A landscape with many peaks, sampled at points; each row gives a point and its height.
From any point a climber takes the steepest step (rise divided by distance) to one of its 3 nearest points. It stops when none of these is higher. Distance is the straight distance between rows; heights are no part of it.
<364>: [ 21 -37 -43   4  29  14 -13  15  40  29   4 -36 -24  16 -17 -42   6   0
   0  -3  -6 -21]  (h 319)
<396>: [-44  15  -8  33 -14   3   1   7 -40 -18 -21  15  -5  43 -21 -12 -38 -17
  -2  57  41  44]  (h 419)
<266>: [-23 -20  -2  -3   5  -1  -1  -5 -13  -2   3  -9   3  19 -31   1 -19  -3
  16  16  13  -1]  (h 702)
<1050>: [-13  43  39  30 -12 -17   2  -8 -38 -42 -15  47  -1  25  15  17 -25  -3
 -28  26  28  63]  (h 672)
<48>: [  4  22  26 -27 -11   1  19  -7   3 -11   8  18  21 -33  10  30  13  -5
   5 -25  -7  -2]  (h 505)
<393>: [ 28   3  17 -28 -13 -15  -9   1  28  21   5  -2  14 -43  34  16  22   6
 -12 -59 -44 -35]  (h 435)
<158>: [  1  47  56  22  -8 -37  -7 -24 -36 -67 -28  66   2   5  26  24  -3  -4
 -32   2  28  54]  (h 438)
<344>: [-11  16  21 -25   0   8  12  -8  -7 -12   9  10  16 -21  10  22  -3  -3
   8 -16   4  -1]  (h 583)
<642>: [-29  -4  -7  14   0   6  10   2 -28  -2   2  -2   1  23 -25   3 -22 -11
  12  35  26  13]  (h 556)
<628>: [  9 -21 -11 -23  14  -6  -6   9  19  20   6 -11  -2  -5  17  -1   2   7
  -6 -27 -24 -31]  (h 270)
<403>: [  6  34  32 -13 -19   5  19 -11 -15 -29   3  28  16 -27  10  25   9   7
   3 -15   2  11]  (h 294)
<892>: [  7  45  52   9 -13 -19  10  -9 -26 -50  -9  43  10 -24  27  26  12   7
  -7  -6  13  36]  (h 334)
<854>: [-19  34  18  19 -15  -2   3  -1 -45 -30  -8  33  -4  23   2  13 -25   2
 -17  32  29  55]  (h 422)
<994>: [ 27  -3  -3 -16 -19 -15  -7  -1  45  35  17 -22   2 -39  49   8  39  17
  -9 -56 -50 -36]  (h 634)
<474>: [ -9 -26 -11  -8  14   6   1   2   6  15   7  -6  -4  18  -8  -5 -10  -5
   4   2  -6 -21]  (h 280)
<965>: [ 29 -24 -40   0   6  -3  -9  15  46  30   5 -31 -19  -1  -1 -26  16  14
  -7 -23 -24 -34]  (h 248)
<1015>: [ -9  44  26  21 -12  -5   9  -8 -39 -34 -13  37  -4  11  21  16 -12   6
 -13  33  25  50]  (h 403)
<859>: [-34 -19 -14  22  17  11  -2  -2 -23  -6  -7 -10  -9  35 -41 -17 -21 -18
  20  40  25  13]  (h 275)
<328>: [  6   5   5 -31  -7   5  12   2   0   7  11   1  12 -10  13   9  -3   5
   2 -20 -17 -11]  (h 109)
<529>: [ 16   3  20 -34 -12 -13   1  -2  20  17   7   8  22 -33  32  26  17   4
  -5 -50 -39 -23]  (h 381)
<1018>: [ 33 -26 -48   7  21   7 -14  22  47  31   3 -39 -27  13 -12 -44  16   5
  -3 -19 -13 -24]  (h 300)
<398>: [-41 -12 -23  42  11  11  -6  -5 -37 -12 -14  -6  -5  45 -45 -23 -34 -20
   7  64  39  23]  (h 274)
<416>: [-41  23   7  34  -9   1   8  11 -39 -20 -15  24  -2  33 -28   1 -35  -6
  -5  51  35  51]  (h 454)
<926>: [ 29  -7   4 -24 -15 -16 -18  -9  42  29  17 -18  11 -39  43  12  25   9
 -11 -57 -44 -27]  (h 525)
<620>: [-24 -39 -22  34  36  19 -11 -10 -18   1   2 -18 -11  44 -55 -42 -26 -20
  17  54  25   1]  (h 163)
<791>: [ -8  49  50  22 -11 -20  -5  -9 -37 -43 -17  54  -4  12  23  23 -12  -5
 -29  13  32  58]  (h 510)
<1102>: [  0  50  44  24 -16 -21  -1  -2 -37 -52 -14  49   7   4  29  27  -7   5
 -28  16  23  60]  (h 477)
<589>: [  3 -34 -24   0  24   3 -11   9  25  27   8 -27 -12  19  -7 -24  -1  -4
  -3 -12 -15 -27]  (h 412)
<1085>: [ 23 -24 -36  -8   5  -8  -6  11  39  32   9 -28 -12   4   1 -16  19  15
  -9 -22 -29 -39]  (h 221)
<769>: [ 39 -23 -59  17  17  16 -17  19  51  40   5 -47 -28  -4 -21 -47  23   4
   8 -12 -19 -27]  (h 339)
<1037>: [ 15   2  24 -25  -5   4   3  -1  15  10  11   0  18 -27  14  20   7  -2
   1 -36 -25 -20]  (h 297)
<67>: [-14 -29  -7  -6  12   6  -2  -2 -12   6   6 -16  -5  19 -27  -6 -13  -3
  12  11   5 -15]  (h 437)
<758>: [  8   1   4 -28  -5  -7  -5   1  14  21   6  -2  10 -17  20  16  10   1
   2 -35 -29 -27]  (h 253)
<525>: [-42  -7 -12  44   6   3  -1   0 -42  -6 -17   2  -3  43 -42 -14 -37 -16
   8  67  44  32]  (h 380)
<557>: [  9 -21 -17 -24   1  -9 -11   1  36  28   1 -18  -5 -16  21   5   7   5
 -14 -33 -38 -36]  (h 192)
<374>: [-12  -4  12 -18  -8   2  19  -7 -19  -6   6   5  12  -2  -9  11 -13  -5
  12   7   5  -4]  (h 190)
<588>: [ 33  16  26 -34 -16 -11 -17  -4  26  14   3   7  27 -55  46  29  29  -1
  -4 -63 -39 -29]  (h 376)
<141>: [ -2  48  39  18 -15  -5   7  -6 -32 -42  -7  37   2  -7  21  18  -4   4
 -14  16  21  44]  (h 436)
<593>: [  2 -13   5 -24  -2  -2   7  -1  18  14   0  -6   9 -16   6  23   3   4
  -4 -26 -26 -29]  (h 252)
<204>: [  1  33  31   1 -17   2  15  -3 -28 -28   0  26   8  -8  12  16   2   6
  -1  13  13  35]  (h 165)
<108>: [ 15  24  37 -27 -13   4  10  -9  -4 -13   2  20  23 -39  23  30  18   3
  -2 -35 -16  -8]  (h 384)
<583>: [ 44 -16 -81  29  24  23 -15  24  60  52  14 -47 -21 -10 -21 -56  26   1
  19   3 -15 -30]  (h 284)
<763>: [-38  -8 -13  30   6   8   0   1 -32 -20 -11   1  -4  29 -32  -2 -26 -16
  14  51  43  24]  (h 473)
<1075>: [-13  20  17   8 -16   1  18   2 -25 -27   1  12   9  -4   5  16  -3   6
   2  14  20  30]  (h 49)
<515>: [ -1 -42 -21   7  31  11  -9   8  10  13  -3 -22 -22  30 -29 -31  -6  -3
  10  10   4 -17]  (h 170)
<285>: [  0 -35 -15  -4  24   4  -4  -2  13  15   3 -22 -12  20 -22 -16 -10 -10
   5   0  -9 -24]  (h 277)
<662>: [ 24 -19 -38 -12   2  -6  -5  16  57  37  12 -35 -15 -13  14 -20  23  21
  -8 -33 -28 -34]  (h 447)
<361>: [-47 -13 -24  51  27  22 -15  -4 -45  -3 -22  -8 -10  50 -56 -32 -50 -31
   5  71  53  28]  (h 189)
<1106>: [-47 -20 -20  50  19  14 -11  -3 -38  -5 -13  -9  -6  51 -47 -36 -35 -26
  14  65  49  24]  (h 254)
<648>: [-15 -14  -7 -12   0  12   7  -3 -12  -1  -6  -2   7  14 -18   5 -16   0
   9  13  10   3]  (h 420)
<749>: [-16   3   2  -1 -10  11  21  -4 -20 -13   9   3   3   6 -12  15 -12 -14
  11  14  13  13]  (h 63)
<794>: [-24 -29  -9   7  20   6   0  -5 -22   7  -1 -14  -7  29 -31 -18 -14 -13
  11  31  16  -6]  (h 304)
<8>: [-26 -33 -14  15  22  10   0  -2 -23  -2  -7 -13  -8  39 -48 -25 -17 -14
  17  35  22  -4]  (h 292)
<2>: [ -4  45  41  14  -9 -12  -3  -1 -36 -47 -16  39  -1   7  21  18 -11  12
 -19  16  28  48]  (h 458)
<1043>: [  4 -14  -4 -27  -1 -10  -1   0  16  21   7  -9   1   3   6   3   2  -3
   0 -26 -22 -22]  (h 224)
<895>: [  4  29  29 -12 -19   3  19  -5 -22 -31   3  20   5 -24  16  24   9   1
   9  -1   2  18]  (h 279)
<688>: [-35   7  -5  14 -12   4  13  -2 -32 -16  -5  -2   2  20 -20  -2 -24  -8
   7  41  35  29]  (h 536)
<385>: [-12 -20  -6 -22   7   3   1  -6   1  16  10  -6  -6   3  -1   1  -3   2
  -2 -16 -10 -24]  (h 222)
<633>: [ 11  32  41 -18 -19   6  19  -8 -12 -23   0  17  23 -34  21  30  17   8
   9 -17  -6   9]  (h 305)
<1041>: [ 19 -33 -47  21  44  30 -21  12  34  29   1 -30 -20  29 -33 -52  -9  -3
  11  14  -2 -11]  (h 247)
<792>: [ -7  18  22 -10 -18   8  15 -12 -24 -17   3  15  14 -15  13  25   0   5
   7  12  13  11]  (h 193)
<669>: [  4  45  48  14 -19 -14   5  -7 -34 -44 -18  41   4 -19  28  21   3   8
 -10   9  16  45]  (h 398)
<978>: [ 29   5   3 -22 -15 -20 -18  -6  39  22  11  -6  20 -47  45  15  32   9
  -9 -59 -47 -30]  (h 476)
<783>: [ 14 -38 -25   3  28  14 -18  15  24  21   0 -27 -20  27 -20 -31   1  -1
   7  -1 -10 -25]  (h 359)
<63>: [-31 -31 -19  32  20  14   0  -4 -29  -4  -2 -11  -9  41 -47 -17 -24 -19
  11  44  38   7]  (h 242)
<462>: [ -1   3   6 -17  -5   6  14   1 -10   1   5   1  12  -3  -1  18  -3   1
  13  -5   2 -10]  (h 124)
<220>: [ 10 -36 -33  10  36  21 -21  11  24  28   2 -25 -18  29 -32 -48  -5  -5
   5  10  -3 -17]  (h 295)
<715>: [-30  12  -6  11  -7  10  15   6 -30  -9   0   6   2  20 -24   6 -16  -4
  12  37  33  31]  (h 529)
<602>: [  5  43  66  12  -5 -29   2 -22 -30 -60 -22  70   4   0  32  26   8   0
 -28   8  17  48]  (h 378)
<962>: [ 12  48  54  -1 -21 -16  15  -8 -15 -46  -7  41  13 -27  31  15  22   7
   0  -5   8  29]  (h 290)
<1103>: [ -6  37  34   3 -14  -2  17  -7 -26 -33   1  27  11 -17  10  23   5   7
  -1   7  14  17]  (h 223)
<617>: [-12  37  25  13 -15  -8  12  -7 -36 -24  -7  32   6  11   6  19 -15   5
 -13  25  21  43]  (h 394)
<1104>: [ 13 -28 -15 -11   7  -6  -9   4  25  20   7 -16  -5  -7  -2  -5   9   2
   2 -20 -31 -31]  (h 364)
<872>: [-34  -1  -9  22  -3   5   5   1 -23 -11 -10   5  -3  25 -35  -2 -27  -8
   6  52  38  20]  (h 514)
<778>: [ 28  24  39 -36 -19  -5   0  -1   9  -8  -2  20  27 -55  30  29  32   3
   4 -48 -27 -17]  (h 156)
<242>: [-11 -44 -25  -1  25  13  -6  -2   2  14   2 -14  -7  28 -29 -22 -16  -6
   7   9   5 -15]  (h 239)
<693>: [ 36 -21 -78  16  10  16 -11  12  72  52  17 -52 -20 -23 -16 -45  31   3
  18 -16 -21 -39]  (h 296)
<824>: [ 22  -2  -1 -33  -6 -16 -14   3  27  19  13 -11  -1 -26  33  11  18   4
 -13 -46 -34 -37]  (h 215)
<241>: [ -7   1  12 -20 -13   5  16  -6 -20  -5  -2   7   5  -4  -3  18  -9  -5
   9   5  12  -2]  (h 117)
<274>: [ 31 -13 -51  -1   1  -4  -1  20  65  36   5 -45 -15 -13   5 -30  42  18
   1 -25 -31 -38]  (h 552)
<31>: [ -4 -45 -23  17  40  17  -5  -4  11  20  -1 -30 -16  38 -39 -43 -12 -17
   8  24  11 -15]  (h 128)
<640>: [ 12   9  18 -42  -7   1   2  -9   5  -5   2  17  25 -37  26  28  15   2
   2 -38 -29 -18]  (h 205)
<489>: [ -8  40  31  19 -16  -8   4 -10 -34 -36  -5  33   3  -3  12  17 -13   4
 -11  19  20  49]  (h 421)
<694>: [ 19 -12  -3 -27  -5  -7  -7  -1  28  20  12 -17   0 -22  27   9  15   9
  -3 -37 -35 -33]  (h 227)
<637>: [ 15  37  46 -16 -19  -4   9  -3 -14 -36   0  34  15 -35  23  22  28  11
  -3 -12   5  14]  (h 291)
<353>: [-19  12   1  11 -11  -4  10  -3 -37 -14  -3  11   0  12  -9  15 -17   0
  10  27  28  24]  (h 465)
<857>: [ 24 -17 -34  -6 -14 -11 -10  10  54  35   5 -36  -8 -23  22  -9  30  17
  -9 -33 -34 -40]  (h 623)
<1032>: [  2 -23  -4 -20   7 -11   0  -1  13  23   1 -12   2   1  -3   1   1  -5
  -9 -13 -17 -23]  (h 214)
<550>: [-23 -16  -8   5   8   8  10  -2 -25  -2   2  -5  -3  11 -22   1 -23  -7
   8  28  19  10]  (h 575)
<122>: [-24  25   5  16 -14  -3  19   3 -37 -28  -7  18   2  12  -5   8 -17   6
   4  37  26  43]  (h 690)
<369>: [  1 -30 -14  -9  20   4  -6   4  18  22   5 -12  -8  19 -13 -14  -4   3
   6  -7  -8 -20]  (h 354)
<510>: [ 19  11  31 -34 -17  -7   8  -2  13   6   7  21  32 -42  30  25  23   1
   1 -47 -30 -22]  (h 263)
<97>: [ 37 -21 -62   0   6  10 -14  24  60  35   2 -47 -23 -15  -6 -41  27  16
   5 -12 -17 -32]  (h 418)
<998>: [ 23  11   6 -27 -28 -24 -13 -12  48  30  10 -12  20 -62  58  22  47   9
 -13 -74 -61 -38]  (h 383)
<351>: [-13 -34  -6  -2  19  10   3  -5 -13   9  -4  -9  -5  24 -32  -9 -10 -12
   9  22   6 -12]  (h 333)
<903>: [ 29 -30 -51  19  34  20 -16  18  52  41   5 -39 -27   6 -24 -49   7   3
   8   0 -14 -21]  (h 303)
<768>: [ 18  -9 -24 -16 -14  -9 -15   5  55  29  16 -32  -8 -37  33   2  28  21
  -8 -51 -42 -40]  (h 520)
<380>: [-32  29   4  29 -10  -3  10   6 -42 -21 -16  21   0  32  -9  -3 -31  -5
  -5  46  44  52]  (h 635)
<425>: [ 27  -5  -9 -21 -13  -9  -9   1  45  33  11 -22   4 -34  35  11  25  12
 -17 -50 -42 -29]  (h 479)
<821>: [  6  36  40   5 -19  -4  16 -10 -20 -46  -4  35   8 -15  20  30  17   9
  -7   5  13  28]  (h 276)
<386>: [ 13 -26 -26 -13  12   0 -15   8  33  31   8 -23 -14  12   2 -19   7   5
  -1 -18 -22 -31]  (h 579)

Where does a climber stop that starts at each point below?
<821>: <1050>
<962>: <1050>
<617>: <1050>
<510>: <994>
<1106>: <266>
<1015>: <1050>
<398>: <266>
<361>: <266>
